Points, in no order, along strands that fork and pass close to each other.
(in the rows, 128 means zero)
Two points are linked if the straight distance between their rows is under 110. Some points are linked to none.
ketep: [142 115 116 120 120 148 103 119 127  67 103 147 127 130 161  64  96 134
 159  57 118 110 155 160 149]
dod: [144 175 194 152 103 115 215 141 165 177 104 101 158 110 112 117 155 142
  95 148  92  79 135 101 151]
Duse: [135 147 119 145 117 152 128 125 175 252 106 128 114 113  90 143 150 149
 105 159 109 127 195 124 103]
Monu: [120 102 178 113 161 151 129 158  71 146 142 173 154 126 108  97 117  84
 138  94 126 157 145  76 149]
tezag: [162 105 175 117 177 132  88 147 120 142 146 200 129 136 110 184 122 112
 128 114 129 157 134  86 130]
Besut: [139 137 136 116 146 120 103 118 116  85 135 149 104 108 142 102  84 152
 145  71 130 138 155 131 139]
Zosu: [117 101 129 137 144 149  87 145 162 184 141 156 136 138 103 133 128 119
 134 107 133 163 155 146  86]
bosob: [110 150 133 139  99 109 155 151 102 124  50 126 121 105 184 121 104 115
 135 170 122 132  52 108 123]
ror: [110 122 140 139 165  79 108 140 102  63 129 131 119 134 130 136 143  81
 144 124 136 110 101  89  86]
fatu: [179  64  93 110 145 150  69 108  98  79 168 173 134 154 155 136 130 101
 137 109  95 110 136 141 150]
pav: [118 154 134 124 114 135 140 113 134 146 109 118 104 122 142 152 117 157
 105 139 120 125 120 146 145]
Lom: [125  96 125 157 148  82 102 123 107  43 115 119 122 129 183 136 117  81
 166 125 159  87  79 103  72]
tif: [121 135 104 144  81 120 163 113 104 136  69  75 134 120 192 113 108 138
 116 196 134 106  56 114 138]
Benob: [ 85 146 104 159 124 124 154 117 129  84 131  58 115 124 131 125 133  95
 122 113 173  87 132 104  96]
Zuta: [105 154 159 140 147 152 134 133 120 169 124 157 123 112  77 143  86 117
 117  91 141 142 185 124 121]
sonef: [158 100 115  90 126 191  94  96 130 114 153 180 175 136 129 122 115 181
 130 137 132 161 159 203 167]
Mepo: [156 158 130 108 144 126  97 109 144 139 180 113 123 125 115 151 135 164
 116 120 114 172 165 130 128]
pafe: [124  91 166  91 156 163  95 154 127 202 121 182 157 124  96 106 113 109
 150  93 117 150 149 132 101]
Supe: [107 132 116 128 137 100 115 139  99 110 138 109 126 103 135  65 126  95
 142  83 125 107 135 119 115]
daden: [134  97 121 110 116 128 151 156 143 132 159 107 130 149 109  86 160  97
 149 101 161 100 116 112 136]
balas: [138  93  78 141 133 126  83 129 144  68 179 132 123 160 142 190 143 113
 120 105 110 140 126 117 103]
feziv: [136 118 114 165 111 111 154 148 177 153 137  80 123 139 102 186 195 148
 108 163 156 108 101  95 112]
rabid: [112 119 174 116 155 110 120 148  67 158 145 145 155 116 126  99 147  61
 126 138  85 128 110 108 108]
naf: [129 133 143 133 119 181 181 122 140 109 120 160 129 127 112 131  61 155
 123 101 118 103 151 167 173]
bokif: [187  85 150  86 152 163  93 102  73  83 182 172 169 137 176 114 121 124
 142 113  70 121 136 132 150]
letoz: [110  79 115 142 166  94 121 140 144 111 114 120 122 159 172 182 147 106
 154 148 181 109  71 104 109]
nebu: [124 153 101 167 121 142  89 100 146 202 106 120 121 124 111 164 154 144
  95 146 124 161 181 149 104]
toz: [135 145 153 139 105 150 167 126 210 183 112 112 128 120  96 101 137 163
 106 120 104 123 163 167 123]
Baluz: [143 145 105 179 108 145 194 126 177 160 147  83 124 146  78 182 171 131
  82 151 153 106 145 103 117]
rade: [119 122 128 134 144 172 153 143 155 136 115 162 116 118 103 137  78 126
 123  59 139 130 152 139 142]
kapo: [147 145 111 126 122 156 113 107 153  90 143 137 125 130 115 122  85 177
 129  69 125 140 182 165 136]
fil: [116  80  98 110 128 146 151 162 138 164 111 121 120 131 130 106 131  71
 149 114 159 105  73 131 139]
taf: [166 118 101 122 104 106 126 111 163 162  80 140 119 155 136 148 156 191
 110 178 114 131 109 177 149]
Kam: [149 107 150 137 169  82  71 118 114  44 127 151 106 132 151 126 129 102
 155  76 110 106 111 104 105]
Teduk: [146 117 137 145 188 106 101 147 118 121 152 165 130 154  88 179 145  80
 114 133 121 155 128  80  88]
fimor: [114 105  82 133 101 126 127 138 137 108  66 149 137 135 172  82 104 120
 145 118 139 119  95 185 136]
pobef: [111 141 114 132 146 148  80 128 125 138 211 121 158 123  83 141 130 122
 111  85 104 178 200  97  94]
mokug: [ 85 110 112 149 152 114 112 156 115 135 143 110 124 145 114 142 164  63
 113 121 151 141 136 103  80]
dum: [186  85 106  95 133 189  81 111 122  91 166 188 151 151 140 141 119 135
 140  95 118 137 165 163 174]
ves: [125 121 133 141 118  90 122 159 150 154 141  93 109 144 135 133 187 140
 136 162 151 114  98 118 112]
Puga: [143 174 188 127  93 127 172 137 130 184 108 113 147  85 115  98 136 175
 119 161  80 122 133 109 182]
vupu: [102 157 161 115 134  57 109 133 101 111 147  91 123 110 131  59 143  99
 162 122 108 131 116 104  97]
Rika: [123 142 187 100 144 132 136 167  61 166 125 153 147 113 118 107 117  93
 119 151 121 166 133  95 138]
Vofu: [ 92 104 108 152 124 116 135 131  64  70 162 101 132 158 120  91 172  66
 148 134 166  83 112  75  99]
Nera: [128 106 113 121 136 124 112 119  79 111 108 128 112 136 185 140 123  94
 132 140 122 109  77 142 126]
varu: [141 119 119 131 172 114  65 122 120  90 166 147 129 148 128 191 148  92
 126 111  81 151 142 102  75]
vamo: [135  84 125  84 108 150 135 148 138 132  97 173 150 135 140  99 101 146
 151 123 108 135  96 170 188]
kalig: [130  82 122  92 102 165 129 134 168 155  93 199 173 127 117 111  82 162
 149 166 111 129 132 199 197]
fut: [139  94 112 108  94 198 159 125 123 174 124 146 120 131 110 155 101 145
 108 156 122 116 120 167 171]
Totun: [ 92 154 150 176 133 101 198 155 106 137  91 100 119 118 100 113 136 136
 102 153 185 119 101  75 139]
Kore: [108 145 144 172 114 116 193 151 143 179  65  95 122 102 134 118 143 123
 114 156 153 102 105  99 134]
tosud: [110 115 137 151 153  91 139 164 125 131 100 137 107 119 145 150 139  97
 123 138 180 126  70 100 119]
sivu: [160 120 100  95 104 109  97  79 110  63 140 127 106 156 149 112 129 136
 128 130 117 127 111 170 113]
Bupa: [122 139 117 162  93 133 192 131 147 162  61  99 145 119 162 120 123 151
 112 162 120  92  81 154 143]
Fimef: [174 125  98 111 122 111  89  80 117  69 119 173 129 140 121 138 128 166
 123 162 127 149 135 195 136]
norev: [117 156 163 122 135  79 140 138  67 118 134 114 113 111 109 127 154 118
 114 150 147 132 112  68 128]
peke: [ 86 168 108 173 141  96  87 113 141 109 132  79 107 128 139 168 163 132
 129 154 142 145 152 112  68]
tup: [129 164 135 181 115 161 182 116 139 197  98  96 119 128 109 171 151 136
  74 151 132  88 148 113 137]
tavoz: [130 109 156  83 118 132 153 165 135 165 166 114 130 114  93  93 151 129
 134 106 138 135 138 104 130]
releb: [150  98  82 110  82 135 122 119 132  63  83 168 144 131 180  70  81 125
 158  96 130  99 110 164 162]
lupad: [108 131  89 124 137 134  96 115 123 114 169  96 123 118 117  93 137 100
 136  74 118 131 179 142 115]
riso: [108 138 129 163 138  74  91 117 135 124 136  72 115 123 156 140 192 130
 146 171 140 112  98 109  70]
garin: [136 164 181  82 110 146 183 155 110 166 127 122 169  98 124  69 105 166
 133 139 108 144 120  89 175]
fevop: [119 108 144 151 109 184 187 141 149 148 105 157 107 130 105 175  69 144
 100 138 125  89 134 147 176]
ger: [140 130 172 101 128 169 153 133 197 202 138 151 150 111  94 108 104 178
 148 117 122 129 156 158 124]
ligev: [ 84 156 124 179 119 103 172 115 166 102 122  37 126 117 140 100 134 142
 133 126 157  80 111 137  96]
Mafi: [135 111 102  93 108 185 126 106 123 171 125 131 122 126 128 110 130 140
 127 144 103 125 138 204 172]
gevu: [119 173 137 162 120  98 162 112 192 121 113  72 135 124 136 125 124 168
 106 123 122 102 131 168 114]
pugas: [193 102  79  83 117 134 108  92 145  66 145 160 116 164 125 170 126 155
 130 153 144 155 120 173 163]
Rok: [121 162 151  95 125  93 106 111  82 143 143  91 149  91 145  81 148 125
 131 141 100 140 134 120 139]
nesir: [151 113 124 127 100  78 148 132 160  93 108 109 111 142 183 119 125 153
 161 149 158  99  68 136 119]
melen: [118 102 127 117  99 135 148 162 168 191  94 127 136 129 122 100 125 107
 128 126 137 115 104 158 152]
vake: [116 120 115 197 151 117 137 153 161 164 135  89 128 154  94 177 190 128
  97 162 185 143 135  73  88]
Vokin: [ 88 152 134 161 110 117 193 170 108 108  68 129 131 102 121  84 106 101
 115 148 146 137  87  68 145]
piba: [114 124 106 118 106 109 119 144 125 166  90 112 128 124 161  75 128 124
 130 130 109 135 113 180 134]
Vami: [ 93 187 134 123 110 111 148 128  90 150 117  90 135  78 138  59 101 129
 135 130  98 146 135 114 146]
teli: [117 153 115 162 110 145 161 104 200 144  97 109 121 128 117 130 121 158
 108 114 120 121 146 216 135]
Livu: [146 123 160  83 107 153 165 150 136 173 112 151 139 117 126 105  97 166
 145 150 118 144  98 129 177]
Tavig: [105 174 100 169 141 105 128 113 146  85 148  90  90 123 132 179 119 164
 118 123 148 125 141 126 105]
forep: [ 99 152  97 147 114 159 140 105 108 144 152  93 119 116 111 123 108 120
 108  86 128 114 164 145 137]
Pazaz: [115 174 120 168 143 131 120 137 143 165 120 136 107 126 101 185 133 130
  91 135 151 158 169 114  89]
vinu: [101 144 130 134 144  92  98 108  56 105 129 110 121 122 176 122 137  82
 139 158  88 107  90 126  90]
buk: [118 123  64 169 113 114  97 106 137  50 161  97 102 143 149 185 128 145
 135 132 145 126 121 126  99]
kof: [128 148 151  99 137 116 140 134 131 119 185 110 122 120  94 119 141 163
 142 105 138 147 163  92 129]
vebu: [146 177 180  96 140 112 145 119 128  97 162 115 118  92 124 134 105 190
 130 110 133 143 136 105 141]
Motil: [142 133 155 105 176  94  64  91 101  73 174 140 136 131 143 145 147 114
 135  99  61 140 156 125 100]
vuv: [136 101 151  91 108 173 118 125 176 191  96 174 161 113 104 109 114 192
 149 151 112 151 153 181 154]
zubu: [166 103 146  89 121 148 123 143 100  78 120 176 125 121 170 108  95 109
 143 103 119 112 107  89 175]
Zazir: [112 107 104 122 132 120 131 116  51  89 172  92  98 142 132 146 141  60
 127 140 133  95 102  98 102]
Zif: [154 118 158  92 167  98  86 136 132 111 132 171 108 143 132 155 118 132
 141 123 104 151 110 118 128]
dafe: [ 86 169 120 111  96 157 159 150 102 110  91 113 139  88 159  54  84  89
 139 110 117 138 120 118 164]
Nez: [184 118 127 104 113 153 148 100 174 101 131 156 124 154 111 164 111 186
 125 132 127 135 126 167 172]
sefep: [ 96 168  89 166 117 126 145 105 130 125 159  63 112 124  89 130 146 117
  89 117 151 112 164 117 115]
rem: [126 138 113 108 127 107  86  80  68  89 166  99 103 138 161 128 129 121
 125 154  95 121 124 147 111]
Tapaf: [167 123 133 101 120  86 119 129 156 102 127 140 104 150 143 144 121 152
 150 142 147 134  94 137 141]
Vebug: [104 169 155 148 155  93 137 139 123 149 127 114 117 118  78 153 161 126
 104 136 163 149 141  84 113]
fede: [119 157  83 136 120 131 106 113 134 157 195  99 140 119  97 165 145 140
 109 120 115 157 185  88 117]
saze: [120 105 116 137 119 117 133 130 113 125  66 138 125 149 198 147 113 108
 151 178 148 113  41 143 136]
mut: [177 142 129 104  98 129 158  99 166 143 117 141 125 128 111 143 145 208
 119 171 115 128 135 190 175]
Dib: [144  95 156  79 142 163 107 144  97 146 129 172 161 125 137 114 106 114
 144  88 112 150 140 126 137]
Tefa: [127  97 104 146 129  90 132 126 162  63 125 120 115 151 180 151 113 120
 176 117 179  88  88 112 103]
Noza: [164 126 101 107 121 174  92 100 129 142 168 143 137 147 115 163 125 179
 119 136 109 162 160 171 140]
Rurek: [101  95 131 132 168 113  93 132  98 153 126 122 140 145 129 116 175  52
 133 133  99 131 108 122 102]
fafov: [136 128 115 122 139 154  52 121 151 166 175 158 149 131 110 145 125 126
 120 112  83 182 191 135  72]
sonir: [110 172 174 115 101 109 196 167 129 149  83 129 147  90 115  82 121 134
 127 150 124 148 103  56 171]
kuv: [117 142 143 134 141  87  88 108 127  56 144 123 111 129 141 125 114 134
 153  80 127 126 147 140  96]
nimup: [131 131 155  99 148  88 141 150  79  84 128 144 119 142 128 102 142  87
 154 127 139 130  91  62 121]
beteg: [150 112 123 106 118 199 137 117 138 105 114 203 154 124 121 125  83 183
 136 100 137 129 166 189 182]
Pip: [130 120  90 139 138 141  82 102 140 152 110 131 115 147 137 160 147 121
 108 145 119 162 142 190 114]
Liko: [ 90 106 113 166 158 127 133 142  92  98 157 107 136 172 101 132 186  62
 129 156 192 127 118  84 103]
duko: [121 135 138 144 134 187 160 134 132 194 134 168 117 113  54 169 105 120
  93 137 154 143 182  94 115]

Follow the links from the first point to the second, and from the first to the third. Name the last point that the two ways share.
beteg, Tavig, Rika: Mepo
naf, melen, rabid: Mepo
vake, Pazaz, fimor: ror
dod, bosob, teli: garin

A fork is a point with three links, a tip a point with one. Leave the first point through the second and follow the links. Name the first fork or tip that comes.
Zazir, Vofu: Mepo
vupu, Supe: garin
Bupa, tif: taf
teli, gevu: dafe
fede, pobef: Zazir
